Points on a hilly landscape, in no order, each with its height.
A ball rolls from a point to whichever of its 2 nearest points has the largest drop for the distance, and stops where none of them is lower. Distance is the straight distance between rows; heights are no part of it.
kifu: [ 23   3   1 -13  15 -16  15 -13  -2 -15   7 -15  -3  13   2 -20  15   4
 -15   1  -7  32 -15   6 -18]  (h 300)
Mozam: [-10 -13  25  23 -25  29 -13   6   5   3 -13  11  -9 -14   0  -2  -4  -8
  16 -10   1 -57  12  -7  22]  (h 153)
big: [ -3   5  16  13  15  -4 -19 -21  -5  22  -7  -3 -20   8  10  -2   1  -4
  -5   5  -8 -41   5  -6 -18]  (h 319)
tel: [-12  -6  -3  13  20   0   9 -24 -10   2  -5  -2   4 -14  -7 -13   2 -23
 -23   0   1  -9  20   0 -27]  (h 173)
gigu: [-13 -17  20   9  -9   6 -25 -18  17  -2 -10 -30 -11  12  32  10  -6   5
  13   7   2 -29  -9  14 -19]  (h 504)
geb: [ 18  29  -3  -9  -8  -7  -1 -28  -7 -11  -7 -21 -16  15  -6   0 -37  -6
  13  -4   8 -15 -25  21 -15]  (h 589)
ramal: [ -9  15  21   6  -9   7 -23   8  19   2 -14 -22 -19  -7 -12   1 -16  16
   8 -10   1 -40  -5  -8  -1]  (h 304)
fosev: [  3   0  -5  -9  23  -8  18 -20  21  17   0 -14 -14  16  30  -5  13  -1
 -12   6 -15 -29   1  -2 -17]  (h 240)
rif: [ -2  44  -2  11   9   7  -4 -23 -10 -11 -10  13  10 -14 -41  17 -37 -10
   3 -11 -12  -8  -7  22  18]  (h 530)
Zez: [-33  10  12  24   6   8  -7  13 -12  -7  -7  26  13 -39 -29   7  -7   6
  -2 -11  -8   8  21  -9  18]  (h 316)
dig: [  7 -29  -6 -10   6 -11   7 -12  24 -12  -7 -16  -4  -7  25   3  -3 -12
  -6   8   7   1  -5  -2 -16]  (h 310)
Disa: [  8  -6   7   2  14  15   5  13 -13  -9  13   8   6  -6  -3 -14  12  11
   5  15  -9  21   1 -32   8]  (h 338)
dal: [  6 -41  -6 -11  -4   6  19   5  16  33  -1  12 -15   4  39   1  19  -4
   5  17   1 -23  -3  -4   5]  (h 132)
mar: [-27   5   9  16   9  18   4 -14 -13   7  -8   1  12 -11 -29  -9  -4 -15
 -20  -4   2   1  22   7 -11]  (h 225)
nelal: [  5  16   7   1  -9  22  23  15  18 -23 -21 -12 -17   7 -24  -1 -15  16
  18   5 -17   9 -34  10  17]  (h 450)
ges: [ -2  -4  -9  -1   0 -11  -3  -4  10   3  -7   3   5 -14  15   8   0 -25
 -17 -11  17 -26  16   5  -8]  (h 170)
giril: [ 16 -22   5  -1  19   0   5 -23  17  11   9 -10   2   2  37  -4   7  17
 -19  12 -20  17  11  -7 -11]  (h 256)
Dulad: [ 10   8 -21  -2 -15 -11  -1  11  -3 -19  24   8  18 -15  12  20 -10  -7
  -6  -4  11  25  16   7  -4]  (h 279)
tisal: [ 13  32   2  -7 -11  -8 -10  26  10   9  -8 -12  -5  27  -6   0   5  19
  12 -14  -5   4 -15  -1  13]  (h 663)
segos: [ -2  -1   6  13  -6  12 -19 -20   6  -1  -3 -30   8  12  27  18 -12  -1
   5  12  -1 -12   6  13 -19]  (h 519)
nek: [ 12   5   0  -6  -6 -31   2  -9  17   8  -5  -7   1  -5   9   2  -4 -10
 -20 -11  16 -11   5   6 -15]  (h 124)
Mito: [ 18  12 -19 -28 -13 -18  15  12   0 -16  19  -1  -3  24 -16   1  29   0
  11 -14   3  38 -19  15  24]  (h 552)
nesor: [-21 -45 -15  -8  25   0  12  -9 -15   0   9  11  18 -24  29 -13   7  -5
 -20   3 -13  -1  38  -9  -9]  (h 241)
bunir: [  0  32  -9   3  11  -3 -10  -2 -11  -6   3  -9  -5  19   0  -7  26 -10
  10 -20   0 -13  13 -12   4]  (h 330)
Dak: [-12  10   2   6  -5 -10   4  16 -10   7   9  23   0  -5 -15  -4   4 -16
 -24 -14  19 -13   6   9   1]  (h 448)
Vugof: [ 16  16 -15   7   3   4  -8 -11 -25  -9  16  -2  13   0  -4   1  -4   9
 -12  -6  -8  29  17   2  -5]  (h 370)
Kosar: [-11 -14  22  21  -4  14 -16  -5  -5   3  -5  12   9 -25  -2   3  -5  -6
   4   5   3  -4  20 -21  13]  (h 309)
bada: [-21 -13   0 -18  -5   6   2  31  31  12 -33  -8 -14  12 -28 -11   6  11
  24  15   4  -5 -27   0   2]  (h 413)
dubaf: [-22 -51  -9 -19  -6 -13   9  46  -1   5  -4  14  13   1  14  -4  22  22
   5   3  13  15  -7  -4  10]  (h 211)
datal: [ 24  23  -3   7  -9  22  11  14  -3   1  21   9  -9  13  -6   6   3  -3
  15   7   2  14 -17  -7  14]  (h 533)
mavi: [ -1 -12 -17  -3  26   3   8 -17   1  19  18  18   2  -5  26   3  17  -1
 -28   5 -23   0  33   0 -11]  (h 286)
Moman: [-15 -19   3  10  15  -2  -6 -35  -6  37 -13  17  13 -10  -1   8   7 -18
 -13  -2  -1 -23  30   7 -10]  (h 361)
Raba: [-16 -43   7 -13 -25   5   4  36  13   5 -13   9   6 -14   6   0  12   6
  16   5  23  10  -3 -13  14]  (h 224)
fabad: [  0  24  -4   1 -17  -5 -12   2 -11 -11   3  -7  19  -6  -6  16 -38  -6
  -9 -10   4   2   9  17   9]  (h 336)
tos: [ 11  17  -3  -5  -1 -11  12  10  15  13  -2   0 -26   9   4  -4   7 -11
  12   5  13 -15 -23 -19  -5]  (h 379)
zol: [-14  12  24   4  12  -6  -4  17 -34 -30  12  13  15   5 -26 -15   0  29
 -23 -16  -1  29   1  16   4]  (h 525)
las: [  5  -3  -3  -4  -3  -8  20 -17  22  21  -5 -15 -29  24  23   0   7  -6
  -6  13  -8 -21  -7  16 -38]  (h 198)
zer: [ 13  15   4   1 -10  -8   4  -5   8  24   1   2 -42  25   5   7   2   5
   3   8   7 -15 -17  -2 -15]  (h 358)
lufi: [  2  29  12  22   2  14 -10  -2  -8 -15  -6  12   7 -26 -36  13 -35  -1
  -7  -7  -7   6   2  17  24]  (h 551)
Gavom: [-13   9  -5   2   4 -17 -17   9 -23 -20   0   1  31  -7  -4  -4  -6  22
  -7 -22 -12  35  25 -10   8]  (h 432)
vok: [  6   6  10 -15  -3 -26   3   3 -11 -24  13   5   6   5 -10 -16 -11   3
 -25 -13  12  26 -23  25  -9]  (h 553)
laveg: [-32 -22  11  -2  14 -27  -7  28 -14  -6  -6  14  17  -9  -1 -17   3   2
 -24 -20  17 -18   2   3  -2]  (h 291)
Tif: [ -4  26  -1   9   7  -4 -28 -21  -7  -8  -3 -11  30  -9 -11  12 -23  -4
  -5 -13  -2  10  27   9   2]  (h 373)
Nog: [  7 -14 -25   5  17   9   5  -4 -15  11  31  17   7  -4  12  -6  21   8
 -28  -2 -15  22  25   3 -13]  (h 311)
mikol: [ 36  11  -3  -4  13 -17 -12 -31   8   5  22  -5   3  -1  24  17  -1   4
  -9   5  -9  23   5  -4  -7]  (h 222)
Gire: [  5 -24   5  -7  -5  -6  -8 -16  32  15 -23 -32 -12  18  18  11  -1  13
  10  16  -5   2 -16   2 -20]  (h 503)
vivu: [  8  -8  10   6 -25  21   7 -19   6   4  -6 -22 -21  28   1  10 -21   6
  18  23  -4  -4 -29  13 -19]  (h 474)
rede: [ 18  20 -13   2 -16  -5  -9  10   7 -10  10  -8   7 -11   9  15 -19  -6
  -2  -8  11   6   1  -2   9]  (h 307)
sila: [ 34 -11 -17 -21   2 -20  19 -16  16  -6  19   1   2  13   5   0  11   5
 -11  12  -7  48 -18  10 -12]  (h 264)
sulep: [-21 -26  14  -9 -10  15  14  24   3   7 -24 -14 -18  -3  -7 -30  -1   8
  -2   3   9 -26  -9  -9  -6]  (h 318)
nar: [ 24 -17  -3 -17  10 -10  17 -16  28   3   9 -11   5   6  23   2   3  21
 -20  12 -14  31  -6  10 -15]  (h 227)
tuvi: [-15 -21   1 -15   5   1  11  13  25 -19 -24 -20  -7  -8  -4  -8  -3  -4
  16  12  10  -2 -16 -17  -5]  (h 308)
siza: [-26 -34  -5   2  15 -36  -9  -7 -26   1   6  43  25 -33   9   1   9  -3
 -30 -13   6   7  32   1  -3]  (h 263)
mib: [ 29  24  -8 -10 -14  19   4   7 -24 -19  10  -4  16  17 -10   1 -17  10
  14  -7 -13  27  -7  17  18]  (h 425)
Pepug: [-10 -54  -1 -26   3 -26  14  24  -6  10   1  16   7 -15  19 -13  14   3
  -9   3  10  -5  -6 -11  13]  (h 199)
tifot: [  9  47 -10  16  11   4 -17 -29 -18 -12   9  -4   6  11 -13  13  -8 -23
  11   0  -9 -11   6  18  -4]  (h 476)
kos: [ -8 -38   4   6  12 -19   0 -21 -13  22   4  33  17 -35  10  -8  12  -3
 -31  -2  -5   4  30   1   0]  (h 244)
Mimut: [ 15  16   8  -8  -1  13  20   1 -10  -8   1  -8 -14  26 -28 -21   3   9
   5   2  -5  20 -24   5   0]  (h 412)
Rutod: [-13  15  -6  25  14  34 -25 -17 -15  -3  14  -2  14   1  -2  20   6  -5
  20  14  -8  -5  21  -8   0]  (h 623)
Keru: [-39   4  12  16  22 -17  -6  16 -33  -9  -6  37  22 -35 -24  -4   0   4
 -11 -13   1  -6  16 -11  17]  (h 296)
nis: [-35 -18   3   6   5 -28 -11   4 -25   1  -1  41  26 -36 -15   6   8  -4
 -14 -10  12   4  22 -16  13]  (h 280)
Tepag: [-15  16  -7  11  10  21 -21  -1 -11  13   8 -14   6  17  22  10   9   4
  13   5  -9 -16  23  -8  -1]  (h 635)
fegem: [ 21  28  -4 -23 -18 -10   7   6   7   1  -2 -20 -14  41 -18  -5  20  10
  17 -17  -6  10 -19   6  18]  (h 649)
res: [ 18 -20  -5   0  -8  16   6   8  16  34  16   4  -4  10  25  13  13  11
  -6  11  -1  -4   1  -7   1]  (h 95)
Rav: [-12   4   9 -15  -7  12  10  17  26  -8 -26 -14 -14  10 -27  -1  -4  20
  28  17  -3  21 -30  -3  12]  (h 431)
lin: [-13  28   8  23  15  22  -3 -18 -12  -3  -1   8  -5 -15 -22   1   4 -26
  12   9  -2 -21   1 -20  -1]  (h 514)
furur: [-18 -18   4   4  27   3   2  -9 -20   5  -7  -5  15  -7   5 -24  10   2
 -25   2  -1  -2  25  -6 -20]  (h 210)
botu: [-12  -9  19   7  -6  28   6  18   8  -4 -14  -4 -16 -15   1  -6 -13 -13
  21   7   8 -43  -3 -16   9]  (h 125)
sedab: [-12  39  -2  15  23   7  -5   1  -5  -4   1  15   0  -9 -24   8  -1 -25
  -1  -8  -1 -22   9 -10  10]  (h 496)
dorod: [ 23  26 -22  -2  -8  10  14  25  -6 -23  28  14   0  -1  -7   9   3   1
   7  -8  -1  24 -10 -10  24]  (h 549)
matir: [ -3  17 -16 -20 -16  12  19   5  11   7 -24  -9 -21  35 -30  -4  -9   4
  26  13 -10  10 -32  22   0]  (h 498)
vorip: [ -5 -46  -2 -13  -3  -2  16   1  25  -9 -20 -12   2 -17  20  -1   8 -15
  12  10  17  -5  -5 -16  -2]  (h 287)
geged: [ -3 -20  16   2 -18   5 -10 -16  19   2 -16 -33 -19  22  16  11 -11  20
  24  29  -4  -7 -28  15 -24]  (h 487)
kol: [ 14  -1 -13   5  14  18   0  -1 -11  -7  14  -2   0   4  11  -8  29  12
  17   6 -11  18   8 -27  -5]  (h 354)
Sala: [  0 -33  -2 -21  13  -8   4 -14  38  22 -16 -10  -8  17  29   3  18  15
   7  26 -14   7  -5  -7  -7]  (h 522)
zapi: [  3  -2  -2  -8   4 -20   4  16 -11 -10  22  16   8   6   9 -10  27   6
 -28 -10   4  26   0   9 -11]  (h 493)
tifil: [  5   5 -15  15   6   0 -21 -41  -7  13  13  11  33  -8 -12  35 -18   0
   2   5  -7  28  10   3  -4]  (h 305)
Ratat: [ 29   6  -5  -5   0 -23  -3 -15  23   9   6 -10  -4   4  33   5   4   0
 -23  -3  -3   1  -6   6 -11]  (h 176)
riput: [ -7 -16  11  -9  -8   9  -4  26   9   4 -15  -1 -17 -21   8  -6  -2   2
  22   4   6 -47 -12 -32  24]  (h 146)
nirug: [-17 -40  21   0  -2  -2   1   5 -34  17  -6  34  10 -27  -5 -25   2 -18
 -13  -3  11 -29  20 -11  21]  (h 208)
Zimos: [-17 -31 -18  17   9   8   1 -15  -8   0  10  13  22 -26   9   6   8  -5
  -8   5  -7  18  44  -8 -12]  (h 265)
Vad: [ 14   7 -21 -13 -15  15  21  -2  10  12  -7  -8 -23  44 -13  16   0   5
  20  15  -2  11 -27  19  -7]  (h 523)
zoz: [ -5 -25  36  29 -32  20 -25  -4   3  23  -8  14 -18   0   8  -3  -7 -10
  11   9  -1 -53  10  -8   1]  (h 177)
nomu: [  4 -38  -2  -8   7 -10  10 -22  32  -2   6  -3  -4 -10  50  13   6  -2
   1  12  -8  -9   3  -5  -7]  (h 301)
fusem: [-19  21  -5  28   8  33 -27 -22 -14 -14   4   4  16  -6 -27  31 -16  -7
  24   8 -13   2  11   6   8]  (h 608)
Gifog: [-14 -40   2  -6  -1  -3   8   5  -7  11  -3   0   8 -13  26 -13   0 -24
   9   5   1 -31  18 -13  11]  (h 250)
kof: [  9  34  -4  -1 -14  -4   9  20  -2  -6   6   6 -11   6 -20   1  -4  -9
 -16  -8  22  -3 -11  15   9]  (h 472)
Guz: [-25 -31   9   0  19 -35  -7  13 -27 -14  12  32  24 -20   8  -8  17   3
 -28 -11  20  -7   7  -1  -6]  (h 277)
Nete: [ -5 -42   6 -23 -18  -1  12  19  14  35 -18   2 -13   0  12 -10   9  -5
   9  11  10 -31 -12  -7  11]  (h 161)
miv: [  3  -2 -15   5  11 -17  -7 -17 -13 -10  16  10  26 -17   0   2   0   3
 -30  -4  -3  30  33   5 -12]  (h 398)
biga: [  7  37 -12   0 -12  15  14  10   4 -10   0 -12 -16  12 -12  -3  -9 -16
   5 -11   6  -7 -20  12  -5]  (h 497)
zuzim: [-19  -7  13 -12   9  -6   8  45  -2 -11 -11   4  -5  10 -19 -23  20  20
  -1  -6   5  13 -22   1   5]  (h 505)
peva: [ 34  20   3 -16 -13 -20  -5  -9   2   2   3 -17   9  16  -7   5 -21   9
  15  -3   1  20 -25   8  12]  (h 625)
gusun: [-18  25   3   4  11 -12 -21  10 -10 -22  -2  10  13 -20  -5   1   1  22
   9 -20 -16  15  12 -26  18]  (h 446)
nutis: [ 12   2  -6 -23 -11 -18   6  22   8 -17  -1   1   6   1 -14  -2 -18  -5
 -11  -3  27  22 -31  25   0]  (h 569)
Seze: [ -5 -12 -31 -34  -2 -15  13  14  35   8 -16  -5   7  22  -2   5  18   4
   7   5   3  32  -6  24  -3]  (h 561)
gumes: [-21   5   5  21  -2  12   4  19 -18 -21  18  41  16 -40 -27   4  -8   7
 -12  -4  -3  29  18   4  16]  (h 335)
bisok: [ -4  21  23  24  -7  24   2   2   3 -14 -17  -9  -3 -16 -22   3 -40  12
   6   3 -13  -8   1  18  22]  (h 567)
boraz: [ -8  20 -10  -9  -8  13  24  32  13 -10 -11  -8 -16  12 -23 -10   1   1
   7  -7  10  -6 -31  15  -1]  (h 475)
dev: [-26 -15   0  18  -2   3   5 -19  -1  20  -9  24   9 -18 -21   4   6 -34
 -17  -7  17 -28  24   8  -9]  (h 397)
Med: [ 35  15  -8  -8  16  -7  -4 -25  -6 -18  20 -16  -8  19  -3  -9   7  -1
   0  11 -12  28 -14  -4 -12]  (h 328)
veror: [  2 -21   3  -2  17 -19  -1  -2 -13  21  18  30   5 -17  16  -8  18   1
 -29   4   0   4  16 -21   4]  (h 226)
sepi: [ 16   4   7  -9  -9 -13 -10   7  25  -4  -5 -24   1   6   6  11 -23  14
  17   5   3  20 -23  -6   5]  (h 641)
samu: [ -7 -60  19 -26  -2 -22  14  18   1  26 -22   2  -3 -11   9 -24   9   4
  -1   7   5 -13 -12  -7  10]  (h 183)
lifo: [-10 -45   3  -2  -3 -14  -1   3 -30  30  -1  18  14 -22   8 -12   0 -28
  -5  -1 -10 -41  25  -6  23]  (h 228)
situn: [  9  24  15  15 -12  22   0 -17 -11   3  -3 -17 -19  24  -8   2 -25  14
   9  17 -12   3 -25   5 -11]  (h 455)
fab: [ -6   4  13  31 -17  23  -3 -34   4   9   4   8 -12   4  -8   6 -20 -30
  -1  10  12 -28  14  11 -18]  (h 548)
zur: [ -7 -10  17  15  -3  10  -4  17  -6  -4   7  12   1 -15  -2 -13  -1   8
  -9   3   5  15   6 -16  11]  (h 324)
Podo: [ 18 -18 -11   0   6   6   0 -11  20  12  25  -1  -9  17  40  18  23   5
  10  22  -8  13  -8 -14  -3]  (h 53)
Pabo: [  1 -18 -16 -25  11 -25  11   3  27  13 -16 -10  -3  14  14   4  22   6
   4  10  -4  20  -4   3  -5]  (h 541)
kidak: [  4  -3   2  -1  18   5  13  -5 -12  12   3 -11  -7   9   0 -27  12  10
 -29   6  -5   3   4  -2 -21]  (h 245)
Bod: [ 14  11 -16 -17   0 -18   9  10  17  -6  11   4 -11  16 -13   3  39   5
  16  -6  -3  35 -22 -11   9]  (h 534)
kufev: [ -3   4  -6  -3 -15  14   6   0  12 -24 -15 -29   6  -6   1   4 -32 -11
  16   1  12 -11 -12  12  -8]  (h 350)
muza: [  5  -8  -6 -11  10 -20  15  14  -4  -3  18   7   0  -5   8 -11  32   7
  -5  -5   4  19  -5 -16  -2]  (h 506)
Bufo: [-15 -32  18  -8 -19  -3 -14  22  -1  18 -14   7   5 -25   8 -14  -8   4
  -5 -15   9 -33  15 -19  25]  (h 165)
Kogo: [-16  -4   5  -6 -11  15  11  13  25 -18 -18 -18 -20  -6  -7   4 -19  -5
  23  -2  10 -12 -22   0  -6]  (h 327)
matu: [ 11  -4   9  17 -14  39   3  14  -1   2  16   8 -10   2  12  13   1  -5
  11  16   6   7  -2 -16   8]  (h 518)
Toka: [  0 -13   8 -10  -7 -13 -14  19  24  11 -14 -18  -6  -2   8  -5 -10   8
   2  -7  12 -15  -4 -17   1]  (h 343)
nese: [-13   6  24  11  -2 -11  -5  11 -16 -18  12  17   8  -5 -23 -20 -10   7
 -37  -3  17  27 -12  20  -8]  (h 539)
gabo: [ 10 -28  10  10  13  -5  -9 -36  20  11   4  -3   3 -10  51   8  -1   2
  -7  14 -15  -9  19 -12  -3]  (h 282)
lupa: [ 10  33  -5 -18 -14  19  10   9   5 -11 -19 -14 -18  27 -28  -5 -24  15
  27  -7 -16   2 -36  31  17]  (h 473)
mepon: [  4   3 -23   3   0   6 -11 -21  -3 -11   4 -22  13   9  18  17 -18 -17
   1   7  -9   7  11  19 -16]  (h 540)
Pufi: [ -1  19 -12  18  10   5 -13  -8 -16  20  13  16   5   7  -5   8  16  -4
  -7  -2  -3   3  29 -14   2]  (h 274)
figu: [ 19  27 -19 -19   8 -27   8  -7  12  -3   7 -14  -8  17  15   0  17 -24
   4 -13  12  -6  -7   2  -9]  (h 414)
kog: [ 19 -17   4   4 -11   9  15 -10  19  -6  -7 -12 -18  14   6   2 -12  -6
  13  22  10   9 -21  -1 -21]  (h 490)
gera: [-15  23  25  18  12  15   1   8 -14  17 -13   2 -17  -1 -19 -18   2   1
 -11  -4  -2 -30   6 -15  -2]  (h 322)
vumet: [ -6 -35  20   1 -27  12   7  21  -7  13   0  21   4 -20   1 -15   5 -12
  -6  -1  15 -31  12  -8  16]  (h 186)
kego: [ -9 -13  14   0   7  14   7  15 -17  17  -9   3  -8   1  -7 -28   1   3
 -11   0   7 -23  -2 -12  -1]  (h 299)
temo: [-15  -8   1   7  -1  -9  -4   1  -8  19  -1  34  20 -23 -19   6   2 -18
 -23 -16  22 -11  23  11  -2]  (h 424)
Gimo: [ 12  23  10 -16 -17 -13  -5  24  18  -6 -15 -10  -4   7 -11   3 -11  28
   9 -10   5  25 -27  -6  19]  (h 653)
tud: [ -3 -39   0  -7  -9  10   7  -2   5  -3 -15 -10  -1  -5  24 -10   3 -20
  21  12   3 -31  -1 -18   0]  (h 269)
sene: [ -1   8  -6  19  -2  18 -10   6 -15  -2  22  27  21 -31 -24  13  -7   4
  -9  -6  -1  36  26  -4   7]  (h 355)
vebat: [-13  14  33  28 -16  29 -16 -13   2 -14 -19 -13  -2 -13 -12   7 -37   7
  16   7 -15 -24   1   9  -3]  (h 578)
Bepi: [-18  -7 -12  11   2 -16 -18  -3 -24  -7   7  11  29 -28   2   3  -1  19
  -8 -14  -8  34  36  -4  -6]  (h 418)
Lupo: [-16  -7   9   7   2  -4   2  14  -5 -26  -7   7  11 -36  -8  -9 -16 -12
 -11 -13  18  -7   8  -1   0]  (h 229)
Pina: [  9  22  -3  18 -15  15  -2 -21  -1  -6   4  -2 -18   6   2  18 -19 -24
   3  11  10 -28  -8  19 -15]  (h 568)
fopob: [  8 -12  13  17 -11  24   3  -8  11  -6   4  -4  -7  -2  13   7  -8  -9
   8  17  12  -4  -2 -11 -11]  (h 507)
ril: [ -7  49  -4  23   5  21  -7 -22 -10 -12  -3  -4  -2   7 -29  11 -20 -18
  14  -3 -19 -23   2  13  14]  (h 501)
Gavem: [ -7  31  -9  -5   9 -13 -14   7   6  -2  -7 -12   1   4  -3   3   6 -11
   5 -15   9 -33   4 -15  -3]  (h 357)
Zukiz: [-40  10  14  27   2  15   1 -17   1   1 -22  12   6 -28 -43   4 -12 -17
  -2 -10   3 -16  14  12  -2]  (h 278)
Marop: [ 13  -8  -5  -7  11   5   4   1   2  -2   3 -25   2  16  14  -9  19  18
  10  12 -13  28  -3 -16  -3]  (h 371)
voveg: [ -7  -1  -3 -19 -10 -21  -4  27  28   9 -19 -13  -5   1  -7   1   7  15
  -1 -14  14  -4 -17   1   4]  (h 362)
pino: [-10 -36   4  -1 -23  -1   9  26  -2 -11   8  14  18 -26  22  -3   4  -6
   8  -2  18   9  18 -15  12]  (h 239)
Dize: [  6  17  -2 -16   2 -19   3  16 -11 -10   9  10  -8   4  -1  -5  32   9
  11 -16   3  21  -4 -29  11]  (h 517)
Divek: [ 21  10 -29 -16 -15  18  10  21  -5 -11  12  -7  13  20  -5  -2   5  19
  18  -5 -10  48 -16  25  12]  (h 449)
tugan: [-16   9  13  -2   9  -6  -5  38 -23 -23   5  15   9  16 -15 -27  16  23
 -14 -15   2  17 -12  13   6]  (h 515)
zorom: [ 25  25 -11  -9   0  -6   7 -17  -2  10  12 -12  -3  36   4  -1  16   9
  -8  -9 -13   4   0  16  -6]  (h 610)
Tova: [ 13   3   1 -14   1  11   9   6  -3 -13  -4 -22  -7  23  -8  -7  -1  11
  12  12 -12  33 -19  -8  -8]  (h 390)
sigut: [ 35   3 -21  -7  -7   5  -7  -5  10 -12  21 -16  12  16  18  21  -6   5
  26  13  -2  26 -19   4   8]  (h 154)
Nir: [-13 -18  -3  13   1  15  -4 -13  -6 -13   9  16  19 -35 -12   9  -1 -17
   2   4  -1  10  28 -20   0]  (h 288)
kogir: [ -4 -14 -19   6 -20   8  -1  23   1 -10  11   6  18 -23  19  12  -4  -6
   3  -7  17  22  14  -2   3]  (h 255)
nebi: [  7  15 -15 -14  11 -16  13  13   6   1  -6  -2 -12   2   4  -5  24 -19
   3 -13  16 -22  -9 -12   1]  (h 386)
tak: [-34  -7  18  11  -5   3  -8  12  -3  -7 -20  10  12 -41 -19 -11 -14  -2
  -5 -17   9 -29  24   1  17]  (h 254)
tep: [ 14   1  -8  20  12 -15 -25 -36   0   8  26  11  10 -13  15  31  -3  -5
 -11   5 -15  19  20   4  -8]  (h 262)
Vigi: [ -4  18  -1  13   4  11   0   9 -20 -13   8   9   5  -3 -11  -6 -10  -2
  -6  -4   3  19   4   1   1]  (h 344)
genol: [ 21  30  17   3 -10  18   7 -18 -23  -7   0  -7 -11  23 -18 -18 -16  13
   3   8 -13  11 -16  14   4]  (h 436)
Pab: [  7  -6 -19 -12 -15  -1   7  31  -3  -9   8   0  12  16  -2  -1  15  18
  -7  -3   2  46  -8   9  -6]  (h 469)
zife: [ 25  15   1   7   3  -1 -18 -26  -6 -18  13 -22  -3  15   6   7 -19  -1
  16  19  -9  11 -18  -3 -14]  (h 356)
nozek: [-10  -4  12   2  20  -9  10  11 -22  18   4   7  -8   3  -3 -32  20   3
 -39  -3  12 -12  -2   3 -13]  (h 273)
fus: [ 33  22  -6 -17 -14 -15  12  -4 -18 -10  24  10  -7  24 -25 -13  18   1
  -2  -9   0  38 -20  11  12]  (h 572)
rab: [ 13  13 -19 -30 -14  -8  10  17  16 -12  -6  -9   6   6 -12   8 -16  -4
  17  -7  19   9 -28  24   2]  (h 584)
zud: [-16   0  18  31  -3  32  -1 -33 -13   5  -7  14 -13  -9 -13   9  -7 -26
  11  14   4 -24   9  -9 -17]  (h 532)
dilep: [-12  25  11   3   5 -13 -14  28   1  -7  -4   7   0 -18  -7  -3   8  20
   1 -20   1  -7   4 -17  33]  (h 460)
Monov: [ 12  19 -21 -19   0 -13  16   5  12   9   5 -17 -19  47  -6  -9  34  -2
  -2 -14  -8   1  -8  10   1]  (h 631)
baf: [ -2   7  -7 -21 -10 -12   0  15  39  15 -29 -14 -21  17 -15  10   5   5
  17   1   4  -5 -26  -4  -5]  (h 387)
gerud: [-10 -29  11 -22  -8 -13  -1  33  -5  17 -12   3   1 -16  13  -8  -7  10
  12   1   6 -30  -2 -28  31]  (h 147)
Vuz: [  4  18  11  13  -6  -4 -16  -9   3  20   5 -13 -33  26  17   9   2  -1
   9   8  -2 -40 -14  -4 -19]  (h 339)
Vizan: [ 16  37 -19   1   8 -15  -2 -23  -6 -12  12  -8  -1   6   3   9  -2 -30
  -4 -17   2 -12   0  11  -9]  (h 447)
podip: [ -2 -38  -7  -7  19   1  17 -24   3  14  12  12   7 -26  43  -6  13  -2
 -18   8 -31 -17  39   0   1]  (h 261)
seb: [ -2  19 -21   6   8 -10 -13 -24 -13   0   4   0  39  -3 -20  29 -17  -4
  -2 -10 -10  25  22  15   0]  (h 349)
daz: [ -1  -4  -7  10  16 -12 -15 -14 -15  32  13  34   2 -11   7   6  14  -3
 -18  -5  -5   1  31 -20   9]  (h 246)
piti: [ -9  35   9  16   9   2 -16   9   1  -2 -11   6  -7 -13 -16   6 -10   5
  10 -13  -5 -25   5 -11  24]  (h 477)
Gamem: [-21  -2  21   5  -6   8 -20   2   7  -9 -23 -12  -1 -23 -12  -4 -19  -5
   0 -13   1 -42  16  -6   0]  (h 281)
Davig: [  6  -4   2  -5   8   8  25 -13   3  14  -3 -12 -23  24   5 -15   6   3
 -19  13  -7   4  -2  14 -31]  (h 242)
Sus: [  5 -16 -17  -4  -5  -9  10  31 -15 -15  33  22   8   8   4  -9  35  21
  -7 -19  -2  44  -6  15  -4]  (h 482)
vem: [ -7 -18  15  -2   7   0  -8 -21  -1  21  -9 -11 -10   6  29  -6   2  -8
   0   9  -8 -58   5 -13   1]  (h 297)
pirid: [ 24  34  -6   7  -1  24  -7 -13 -33 -21   0  -3  14   2 -12   7 -39  17
  18   0 -18  10 -11  21  19]  (h 400)
ladu: [ 32  29   4 -17  -7 -21   7 -14  -2 -12   0 -17 -16  15 -11  -4 -12  -6
   2  -8  -1   2 -30   8  -5]  (h 606)
Vufes: [ 31  -4 -21  -8  -8   6  -2 -12  12   9  13 -10  -8  26  14  24  -1  13
  22  18 -16  27 -22  14  -7]  (h 145)
lir: [-15  15  22  35  -2  34 -21 -23  10 -15 -10   3   7 -16 -15  27 -30 -12
  18   5 -10 -15  10   7  10]  (h 590)
laru: [ -3  16  -8   2   9   2   5  10 -23  12   5   3   1   9  -3 -10  20   2
  -5 -17   2 -13  19 -16   6]  (h 306)
fugu: [-12 -18   1 -10   8 -30   6   3  -4 -17   0   6   8 -27  12  -8   3 -21
 -11 -10  29 -10   8  -4  -8]  (h 206)
fabev: [-20   1   5   2   2  13  20  25  -1 -20 -10  -6  -8   7 -18 -16   3  10
  -3  -1  10   4 -11   2   0]  (h 492)
sel: [ -5 -20   0 -10  16 -20   9 -17  15  14 -21 -17 -17   0  29  -9   4  -3
   1   8  -2 -43  -3  -4 -18]  (h 271)
vas: [ -6   6  10   3  -8   7 -18  11  12   4  -9 -28  -8  10   9   3 -11  16
   7   1  -4 -14   1  -8   7]  (h 325)
runal: [  5  11 -29 -25 -10  -7   9  17  16   6 -15 -13   1  26 -11   6  12  -4
  18  -2   8  26 -19  25   3]  (h 583)
Zolu: [ 31   1 -11  -1   6  -2  -4 -23  22   3  19  -6 -20  32  26  16  25   4
  17  22 -10  19 -23   6  -7]  (h 96)
sug: [ 24  31 -12   0   1  -8   6  -6  -8  -4  22  13  -7  26 -11  -3  22  -3
 -12 -17  -9  22  -4   9   6]  (h 591)
sobu: [-10  -5  -6  14  27   6  -7 -36   1  26  -1   2   9   0  21  11   8  -9
 -16   7 -20 -16  34   8 -18]  (h 323)
tifib: [ 15  17   9  13   1  12 -19 -21 -10 -20   7 -16  10   6  -4  18 -35   9
  17   6 -11   7  -7  11   1]  (h 377)

For each start below, name the point where the ball stops.
tuvi: botu
dig: botu
rab: boraz
zud: nesor
matir: nek
tisal: nar
situn: nesor
dorod: nar
